Each scene shows the same named points in several views. A view is turned or mirrored, shifted and resized as a whole, has a little noise and may leave points out.
In the rows, 128 means zero.

Scene 1
View 1
(158): [124 112  92  84 133 170 147 125  99 118 135 197 163 156 126 160 113 189
  71  29 129 101 120 147 118 118 181 134  99  53 132 187  76  42 138 134
 131 153 159 136 123  97 155  91 142  78 147 121 214 121  62 101 167 191]
(69): [111 121 125 108 115 124 152 151 138  96 132 135 129 129 128 136 143 142
  97  71 110 141 131  99 155 130 166 102 107  92 106  85 122 101 105 146
 148 119 141 154 148  84 118 136 111 159 157  98 168  99 113 107 113  94]
(29): [116 133 159 101 117 130 162 159 151 102 137 101 106 130 128 114 148 135
 123 108  88 130 130  82 148 154 166  92 127 115  97  57 133 134 121 132
 157 133 128 175 146  79 119 166 102 156 161  80 159 118 114 126 108  60]
(74): [137 124 136  63 133 193 160 139 117 127 135 162 138 165 126 130 106 180
 109  93  89  69 108 134  95 162 184 128 132  83 117 143  89  92 183 103
 136 174 151 167 124  79 153 117 123  57 145 107 193 175  59 148 181 154]
(190): [117 118 106  97 128 134 149 121 111 109 133 183 153 135 139 163 131 187
  63  10 134 128 121 123 140 126 185 117  84  75 134 180  86  29 100 150
 141 149 152 125 117  99 138 118 135 107 149 115 214  79  91  65 148 168]
(206): [120 108  83 112 116 156 138 155 117  98 130 171 157 152 111 143 129 133
  93  71 122 127 131 140 138  96 142 125 113  47 105  94 129 110 124 138
 133 105 160 153 157  91 130  85 130 150 160 121 165 120  89 137 120 120]
(164): [118 124 136 100 113 145 156 162 140 101 135 123 121 143 121 117 138 136
 118 106  95 118 129 105 137 136 157 104 128  95 100  63 133 130 135 130
 147 126 140 173 149  82 123 139 112 146 156  97 154 132 100 143 118  79]
(130): [132 104  83  88 121 200 142 158 114 108 131 180 157 175 110 131 107 142
 109 102 110  84 118 165 107 109 145 138 139  33 105  98 118 122 179 113
 121 124 166 165 153  86 148  67 129 104 150 125 167 171  58 178 151 142]
(184): [116 111 107 116 104 144 143 176 138  88 129 128 134 141 112 120 140 110
 120 112 109 132 137 117 146 107 133 116 131  59  88  30 156 160 124 138
 136  89 146 177 173  77 115 108 116 184 161 104 130 130 109 160  97  65]
(35): [ 95 132 152 133 109  58 156 151 155  90 137 101 105  90 139 127 177 133
  93  53 112 185 143  49 196 135 166  73  84 135  98  68 139  97  40 173
 170 108 115 150 146  91  90 188 101 211 170  81 164  40 157  55  69  43]
(143): [111 117 109 114 113 126 147 157 130  95 129 143 136 131 120 137 145 139
  93  69 118 140 133 108 155 116 157 109 109  80 105  85 133 105  97 147
 145 109 143 154 151  88 117 124 120 164 160 106 167  94 112 111 106  97]
(86): [115 114 107 109 115 138 143 162 133  95 132 146 138 143 114 132 136 130
 104  83 112 131 134 121 147 114 152 110 116  66 103  78 130 119 116 142
 138 113 147 160 151  87 125 112 117 153 158 108 162 116 101 128 110  98]
(30): [ 96 113 103 140 110  81 143 154 133  80 128 137 137 106 127 150 165 129
  79  37 136 182 145  89 192  96 147  94  80  81 102  79 141  94  45 180
 149  81 138 138 157 100 102 131 120 209 166  99 164  44 137  74  73  79]
View 2
(35): [191 104 117 133 127 199 121 120  64  79 156 132 110 135 172 188 150  80
 125 145 152 165 121 111 106  91 140 116 179 135  82 102 147 141 153 139
 106 163  86 135 141 149 144 129 154 173 146 165  59 181 166 123 144  78]
(184): [136 166 125 147 106 161  88 130  96 107 138 142 111 105  94 163 149 133
 107 113 139 133  94 121  95 105 151 128 173 116  92 167 171 124 149 105
 126 125 125 121 169  83 122 134 144 127 147 152 116 141 144 137 132 120]
(143): [144 143 125 141 117 145 102 114  81  89 139 132 114 112 118 160 147 119
 105 126 142 149 115 114  98 119 155 120 164 116  84 131 160 121 149 119
 129 125 118 134 145 107 126 129 136 133 144 160 102 138 138 121 115 119]
(164): [144 147 125 141 119 144  94 135 100  94 135 120 114 120 113 173 135 136
 116 113 145 152 106 126 113 126 159 140 160 129 103 138 166 128 150 115
 134 111 122 127 140  88 133 136 121 127 130 138 116 126 146 107 119 133]
(29): [169 139 121 140 126 176  96 148 104  95 147 116 108 132 130 193 135 124
 127 112 154 156  99 130 121 109 147 148 168 141 115 141 166 144 151 120
 123 125 111 123 147  97 147 142 129 145 128 131 105 140 163 111 141 119]
(190): [141 107 125 134 138  85 117 104  80  60 123  98 123 126 150 140 128 125
 115 139 143 184 142 115 121 170 175 113 125 114  84  63 136 116 138 145
 154 107 117 152  73 123 139 121 113 124 125 146 102 110 120  71  75 140]
(74): [128 149 127 141 131  95  90 150 129  88 126  84 123 128 110 167 113 168
 126 100 148 170 112 139 144 169 176 159 127 133 127 117 161 129 142 122
 158  75 135 130  96  64 144 139  88 107 105 107 143  80 132  62  90 174]
(69): [154 130 123 139 121 150 105 124  87  87 137 122 115 123 133 168 139 119
 115 123 146 158 114 120 113 123 154 125 159 125  92 118 157 127 148 127
 130 125 114 132 130 111 135 130 130 137 134 149  99 139 145 107 119 118]
(86): [139 147 126 140 118 135  96 124  92  92 134 128 117 116 112 161 143 129
 111 119 138 149 112 118 103 128 159 125 157 119  92 132 162 120 148 116
 134 117 121 130 141  96 126 130 131 126 140 150 111 131 138 116 112 127]
(130): [103 169 130 145 113  90  79 131 114  98 116 115 125 103  74 144 132 166
 101 103 130 142 105 128 109 153 173 139 137 109 104 149 168 110 142 105
 156  81 146 128 129  57 123 133 108  96 126 132 148  93 116  95  92 168]
(158): [120 125 129 140 134  61 105 112  96  67 115  94 128 121 127 136 122 146
 111 125 139 179 138 120 121 185 184 122 120 112  89  76 144 108 139 136
 165  86 130 149  73  97 130 119 102 106 118 140 121  88 110  63  62 165]
(206): [123 152 127 143 111 115  94 114  90  88 125 129 120 104 100 144 143 141
  97 121 133 145 115 114  98 139 168 118 152 105  83 131 158 110 145 114
 142 108 131 135 135  89 121 124 127 115 143 153 118 120 124 112  98 139]
View 3
(35): [116  69 139 156 192 112 124 145 178 160 117 124 137 196  79 172 152 115
  98  82 156 105 110 166 156 114 148 148 165 130 147 165 174 134  79 149
  85  64  79 165 143  94 118 121 125 148  17 135 132 137  85 155 123 125]
(190): [148 121 144 162 189 118 123 115 175 155 130  80 133 145 129 148  99 101
 132 141 103 102 139 174 122  92 118  96 141  87 173 115 179 131  82 139
  84  75  77  94  98 113 152 148 122 115 176 138  95 116 169 104  96 159]
(69): [125 100 120 141 161 138 128 128 169 139 115 105 144 163 116 149 137 109
 121 123 150 122 140 156 135 117 140 131 144 124 152 141 160 115 106 137
  98  92 106 117 121 116 119 125 113 130  97 132 114 144 136 128 128 119]
(184): [106 105  92 117 121 163 137 113 154 108 108 115 149 152 124 148 162 125
 125 123 171 139 168 136 128 141 150 156 141 160 134 144 144 112 136 134
 108 106 127 114 121 128  90 115 118 138  78 128 125 153 138 123 159  93]
(143): [123 104 117 141 153 139 129 121 166 131 116 103 144 158 117 157 138 113
 123 120 147 117 150 158 132 121 139 135 146 129 148 140 158 120 108 139
  95  85  99 111 121 118 115 127 119 131  94 132 117 139 137 120 135 120]
(158): [153 137 132 155 172 133 127 109 169 142 128  69 136 124 149 133  91  96
 144 164 107 112 155 168 117 100 116  85 127  88 174 103 167 122 100 134
  94  90  93  74  87 126 150 153 114 109 215 132  86 126 195  92 101 153]
(130): [125 146  87 115 108 176 139  99 147 100 110  87 153 113 163 119 126 113
 151 167 159 146 188 139 109 133 139 121 116 135 149 112 132  97 155 124
 114 122 147  68  94 151 108 132 106 111 182 125 100 154 201  94 147 106]
(74): [146 129 127 138 154 148 131 140 160 135 112  81 165 114 153  94  90  73
 151 172 155 152 143 146 124 115 147  81 121 102 168 108 149  83 140 128
 104 127 164  87  98 148 136 144  89 101 201 124  95 167 197 115 106 137]
(206): [126 125 100 129 133 153 133  98 156 114 116  93 140 138 137 149 139 121
 133 138 139 123 173 154 116 125 128 132 135 133 148 126 154 124 119 135
 102  93 101  86 108 128 112 128 123 127 135 135 107 133 168 102 142 115]
(164): [121 102 115 132 145 148 132 136 160 128 111 110 154 151 127 130 136  99
 126 129 169 140 143 141 136 129 154 133 138 135 146 139 149  97 131 133
 106 107 141 120 119 131 110 124 104 128  98 126 117 162 145 133 135 115]
(30): [118  92 118 147 164 127 131 108 169 142 121 114 127 182  95 190 158 135
 109  97 132  93 149 168 138 116 127 154 159 135 145 152 171 150  81 143
  87  59  56 123 132  96 113 120 143 148  53 138 123 114 112 121 139 119]
View 4
(74): [162 125 177 211  58 172 117  66  76 116 155  10 159  97 213  86 139 136
 104 158  87 128 107 103 106 131 207  71 151 226 130 168 123 102 104 170
 161 143  49 140 102  70 157 151 124  51 181 129 126 158  97 110  75 132]
(35): [176 147 111 161 149  87 173 205 185 143  97 112  72 148  29  91 162 206
  86 117 157  72 119  52 193 134  59 178  51 125 181 138 142 189 171  99
 197 106 151 132 230 165 145  68 104  72 155 142 101 142 120 138 193 130]
(143): [176 133 115 180 111 155 161 163 144 119 110  94 115 152 131  83 130 175
 105 146 122 106 111  94 143 149 129 140 106 144 167 154 134 138 154 128
 166 119 106 113 157 144 139  93 112 103 156 122  90 119 106 124 132 140]
(164): [171 148 132 187 110 152 141 123 150 113 125  93 111 133 136 105 144 166
  68 140  95  98 110 116 132 111 136 122 101 168 127 153 113 121 140 108
 161 109 104 137 119 127 138 101 109  76 157 123 109 119 107 126 110 153]
(158): [179  92 152 192  57 186 146 130  51 116 139   4 176 129 218  43 121 152
 184 178 136 144 104  67 118 190 205  93 165 181 192 180 164 126 122 217
 161 170  42  95 150  89 170 138 134  91 180 128  96 159  86 100 106 116]
(130): [176 123 138 200  68 220 135  98  98  85 141  65 161 145 237  98 105 147
 107 174  74 135 106 146  86 144 202  91 162 172 131 169 116  86 127 154
 132 138  58 109  70 109 134 127 120 109 165 102  93  94  89 110  59 158]
(29): [162 159 140 184 122 123 138 122 162 123 118  99  93 123 111 114 155 173
  54 129  97  83 115 103 150 100 116 132  82 173 128 146 110 135 142  91
 174 104 119 150 145 129 137  96 105  53 159 132 118 131 112 135 132 145]
(30): [189 125  88 160 135 140 183 225 162 119  89 116  99 177  86  69 131 203
 128 142 156  97 110  73 163 167  93 176  84  97 204 146 149 168 180 122
 174 123 132  91 204 175 137  66 111 125 149 127  83 110 107 131 170 141]
(69): [170 137 125 183 108 152 153 144 143 114 119  88 116 145 141  90 138 174
 100 146 114 104 112 100 136 140 135 132 106 152 152 158 124 131 149 124
 169 122 102 121 147 128 144  99 112  90 157 128 102 122 105 122 124 140]
(86): [173 138 129 186 101 170 151 132 135 108 121  89 128 146 163  98 128 165
  93 150 104 111 111 117 121 130 148 122 118 157 146 155 122 121 142 127
 158 122  93 121 122 132 135 102 114  93 158 122  98 111  99 121 106 151]

In a view up to two points have been moved. Name them for each view, in the order of its rows, or write none.
view 1: none
view 2: (143), (164)
view 3: (130)
view 4: (69), (86)

Scene 2
View 1
(144): [124 110 104 104 150 151 167 113 114 122 147  99 102 121  70 177 109 106
 159 119 160 134  82 100 129  79 108 125 136 131 131 112 161 112 140 112
 105 127 115 118 115 109 108 149 128  91 142  87 115 105 175 133 110  91]
(14): [145 188 104 131 128 120 105 134 139 145 100 119 110 136  92 144 195 147
 141  86 147 126 131  90 132  92 158 120 104 160 155 129  98 131 120 115
 126 158 127 149  78 127  59 145 134 110 146 156 112 121 136 116 125 158]
(72): [133 162  38 107 137 145 162  76  51 149 169 106  96 111  57 179 127  85
 205  94 177 154  69 139  99 104 137 112 184 161 136  59 152  94 152 109
 112 152 109 137  81 106  73 146 122  70 169  83 142 125 184 115  89 100]
(33): [130 160  52 110 137 143 155  87  68 148 156 109  98 115  61 175 132  96
 193  96 172 148  79 127 105  99 137 115 169 158 140  72 144  99 148 108
 112 151 111 138  84 107  76 146 127  78 164  90 135 123 177 118  96 106]
(119): [131 166 105 122 136 131 120 135 133 142 111 110 110 137  85 154 173 147
 136  98 151 127 123  90 134  83 144 128 101 153 151 126 113 129 131 114
 115 152 121 145  91 128  74 144 135 107 146 139 106 118 145 124 123 136]
(31): [141 109 146 119 147 140 149 126 157 104 121 108 100 124  87 161 129 116
 148 112 133 121 102  76 138  85 112 118 116 114 134 148 153 122 118 119
 113 118 129 109 113 107 107 155 126 105 124 117 109  95 159 132 121 122]
(151): [113  83 117  93 161 157 180 119 119 114 153  91 105 122  67 184  89 110
 146 132 163 131  77  94 133  64  94 135 127 121 128 117 174 111 149 111
  94 115 112 115 133 114 128 151 133  94 137  70 104 101 183 141 110  65]
(67): [148 173  75 123 131 132 138  93  96 138 138 116  96 116  75 160 156 101
 193  84 153 140  97 116 109 109 146 103 157 154 141  95 132 108 128 116
 125 152 121 132  73 103  65 150 123  86 156 119 137 116 164 110 104 142]
(85): [137 127 148 121 143 134 129 145 170 116 103 107 108 135  95 153 156 142
 123 109 135 118 122  69 147  78 122 125  91 123 143 158 132 134 116 117
 115 129 127 125 110 119  97 151 132 114 127 136  99 100 145 131 131 134]
(215): [134 126  99 110 145 145 160 102 109 123 147 106  97 116  73 172 121  98
 176 107 153 135  86 104 121  92 118 115 149 131 131 107 158 109 134 115
 110 129 119 119 102 104  97 149 125  89 144  95 122 106 174 126 107 107]
(210): [133 113 123 112 148 145 154 120 133 115 132 105 103 123  79 168 122 112
 155 113 147 128  94  90 133  82 112 121 127 123 131 127 155 116 129 116
 109 122 122 116 112 110 107 150 127  98 134 102 112 102 168 131 114 109]
(17): [139 120  87 111 142 146 174  83  94 120 161 109  92 107  68 175 106  75
 199 102 153 141  72 113 111 104 116 101 173 130 124  97 172  99 135 115
 114 126 118 110  98  95  99 152 117  78 146  84 135 104 184 122  97 106]
View 2
(85): [123 165 138 120 145 123 137 124 121 121  88 156 132 126 161 141 160 132
 120 108  94 162 152 105 121 121 121  97 118  88  92 149 136 145 132 126
 100 124 113 125 138 128 113 134 110 136 137 133 114 148 113  78 138 135]
(17): [146 148 126 135 152 109 122 122 153 115  83  30 108 151  94 124 177 113
 197 131 135 153 145 124  73 166 151 129  79 127 103 132 134 119  77  80
 140 114 114 123 115 142 140  82  83 111 116 106 106 113 118 131 129  68]
(14): [130 166 168 143 150 108 121 116 121 126 115 160 158 125 177 171 155 118
 115 130  82 152 156 118 149 116 121 148 147  99 112 129 134 155 113 129
 133 122 136 117 139 112 128 149 112 155 122  97 149 164 154 120 100  91]
(72): [161 159 140 156 158  98 101 123 169 116 101  19 144 146 102 139 168  81
 202 151 123 132 159 144  91 169 168 167 101 139 109 123 126 122  47  90
 171 108 124 113 108 135 148  72  86 111  87  91 128 123 131 168  97  26]
(151): [147 171 104 122 146 124 125 131 162 117  67  65 128 130 109 108 169 100
 174 115 123 144 160 119  78 154 163  85  78 102  78 165 124 119  87 119
 113 116  88 118 115 154 111  62 102  87 115 157  84 124  66  90 147 110]
(33): [160 164 142 151 155 103 106 121 159 117 101  42 147 142 114 143 166  88
 186 146 116 137 156 137  98 161 160 158 104 131 109 125 127 128  59 100
 162 110 123 114 114 134 141  81  92 114  95  96 127 128 128 155  99  43]
(119): [135 170 153 141 148 112 119 121 129 124 104 142 157 124 164 159 156 111
 124 125  86 146 159 120 135 124 131 133 136  99 102 138 130 150 107 132
 127 120 124 115 134 123 122 128 113 140 117 113 135 157 130 112 108  95]
(31): [126 154 130 117 145 120 138 122 128 120  79 115 110 136 132 128 171 133
 147 110 112 165 147 103  97 138 127  92  96  96  94 149 136 135 126 105
 102 121 108 125 132 134 117 117 101 126 138 130 102 133 108  81 150 126]
(144): [146 167 121 129 148 115 123 126 153 118  79  68 130 134 116 123 169 104
 171 121 118 146 156 122  88 153 155 107  90 110  88 150 129 122  86 111
 124 117 102 120 118 143 120  80  98 102 116 134 100 125  93 105 135  94]
(210): [135 161 128 124 146 117 128 124 141 117  81  92 120 135 123 128 168 119
 161 117 116 155 151 114  93 144 142 104  94 105  94 149 133 131 104 108
 116 119 106 123 124 139 121  99 100 115 124 131 103 130 102  97 139 107]
(67): [140 150 158 145 155 104 116 114 136 119 108  82 132 142 131 153 165 113
 162 139 112 150 149 125 112 144 137 154 116 121 115 120 138 137  89  91
 150 115 133 118 127 125 142 121  92 140 117  86 134 136 151 143 105  62]
(215): [142 158 130 132 151 112 120 124 148 118  85  66 121 142 116 131 170 110
 176 126 120 152 151 122  90 154 147 122  95 115 101 139 132 126  89  97
 133 115 114 119 119 138 132  92  92 114 118 115 110 126 112 119 127  84]
View 3
(85): [ 93 191 155 146 164 115 137 112 165 170 101 134 120 102 110  76 120 131
 132 173 114 126 150 151 130 119 109 131 143 138 117 107 171 118 137 130
  85 113 137 192 150  43 107 170  81 122 120 129 132 148 145 126 108 150]
(215): [ 88 196 132 137 169 128 154 205 103 137 137 172 118 132 147  51 159 163
 163 137  95 136 170 191 103 149 141 156 146 159  80 135  95 166 153 153
  97  83 141 145 140  93  96 104  94  66 103 160  70  86 144 165  62 109]
(31): [ 77 206 150 134 177 116 149 141 144 159  96 144 104 104 140  65 120 142
 143 165 111 140 157 163 107 123 112 125 130 129 118 133 147 134 133 130
  82  97 139 162 149  69 113 139  82  82 109 145  93 132 149 134  98 146]
(33): [105 176 113 156 155 128 150 232  74 127 181 184 144 156 133  51 191 174
 168 122  88 129 178 206 123 171 166 189 174 190  47 111  72 180 171 169
 111  83 142 152 135  98  74 102 104  87  98 157  85  60 136 183  45  82]
(144): [ 79 189 142 138 167 135 141 182 130 136 117 160 123 121 142  57 155 159
 164 161 101 114 173 186  89 142 131 136 140 154  92 120 111 160 155 148
 102  71 142 127 136  90  90 114 100  56 130 166  71  96 145 168  70 115]
(151): [ 68 189 150 133 170 152 129 175 158 131  93 156 122 110 145  57 149 154
 169 184 103  96 178 186  60 132 118 112 125 143 101 114 118 159 155 141
 111  51 143  94 130  94  82 110 109  27 154 176  45  95 151 179  75 122]
(210): [ 83 194 146 136 169 126 143 164 135 149 111 153 116 116 138  61 137 152
 154 161 105 126 165 176  99 133 122 133 140 145 102 126 128 148 147 142
  96  87 140 148 143  78 100 126  94  72 119 152  83 111 146 153  81 129]
(17): [ 81 203 125 130 174 126 167 232  76 129 147 183 113 142 165  41 165 177
 172 124  88 149 177 203  95 156 153 159 144 162  74 155  71 184 153 156
  97  75 144 129 141 114 102  80  97  42  90 172  49  70 144 172  47  99]
(119): [114 172 136 167 146 114 131 139 138 159 143 146 146 129  91  76 154 137
 135 151 107 116 155 161 158 142 135 170 172 168  84  85 148 131 155 149
  97 117 137 209 146  42  86 174  88 150 113 121 150 120 134 144  92 123]
View 4
(14): [147 115 117 109 150 144  89 127 112 105 138 122 132 111 139 132 112  92
 118 150 109 107 101  65  95 133 117  98 119 162 135 133 126  94  90 103
 126 138 112 140 150 142 121 119 113 113 153 146 140 137 162 106 139 149]
(210): [125 123  92 129 114 112 122 112 115  98 114 131 115 137 126 100 114 109
 130 126 121 121 128  98 140 147 124 117 126 135 115 118 120 110 138 121
 111 143 103 126 165 138 123 134 131 153 131 153 134 139 112 134 124 116]
(31): [125 127 100 133 116 110 121 117 113 108 121 131 115 133 110  91 118 119
 136 127 126 121 130 101 143 140 128 120 141 138 122 121 120 110 140 111
 107 148 103 122 167 133 124 121 126 156 140 151 122 146 118 144 124 110]
(144): [122 120  83 125 100 107 129  99 116  79  99 130 111 151 135  99 115 100
 129 121 117 128 127 102 145 159 121 120 115 129 100 106 119 118 145 135
 113 140  97 131 165 141 117 152 136 159 118 158 147 127  93 131 125 113]
(215): [127 118  79 126 111 113 125 108 130  80 108 134 119 140 142 111 115 101
 121 127 124 127 133  93 137 157 113 119 107 128 100 114 127 111 141 142
 114 136  96 123 167 141 122 146 137 153 114 162 146 129  96 129 127 125]
(72): [132 103  59 113 112 123 127 103 153  51  98 134 128 144 183 141 113  80
  96 136 123 126 132  79 123 176  92 115  66 123  76 109 137 104 132 180
 131 121  88 127 167 154 118 173 140 138  89 178 175 108  79 106 136 149]
(67): [138 107  80 118 133 131 112 122 147  81 123 134 134 123 161 140 118  95
 102 146 125 118 129  69 113 151  99 110  91 138 102 125 138  95 118 152
 128 125  96 123 167 149 124 140 128 129 114 168 152 126 114 112 137 152]
(119): [141 118 111 115 136 134  98 119 108 101 127 123 124 120 135 120 112  95
 124 140 109 113 105  75 107 137 121 103 124 155 130 128 122 100 102 106
 120 142 111 142 150 141 119 125 116 123 148 144 140 137 148 114 134 138]
(17): [123 112  64 129 109 108 137 111 150  75 105 140 122 142 150 116 118 105
 111 130 135 129 146  96 145 164 105 124  96 119  85 112 131 109 152 164
 114 131  88 112 176 145 124 151 144 159  98 174 149 125  78 131 127 126]
(33): [133 106  70 112 115 123 121 105 142  61 102 130 126 141 172 137 114  81
 103 134 119 123 127  79 119 169  99 114  78 128  85 111 132 104 128 165
 129 125  92 130 162 152 119 166 136 137 102 172 169 110  90 107 136 145]
(151): [114 127  81 129  84  96 136  88 102  77  88 128 100 164 125  82 113 101
 141 105 112 130 128 116 156 163 129 122 125 121  99  97 111 129 157 129
 108 150  99 135 162 136 114 160 140 171 118 155 145 124  82 138 122  97]

In a view up to two points have been moved. Name them for each view, in the order of its rows, or write none.
view 1: none
view 2: (67)
view 3: (215), (17)
view 4: (210), (119)
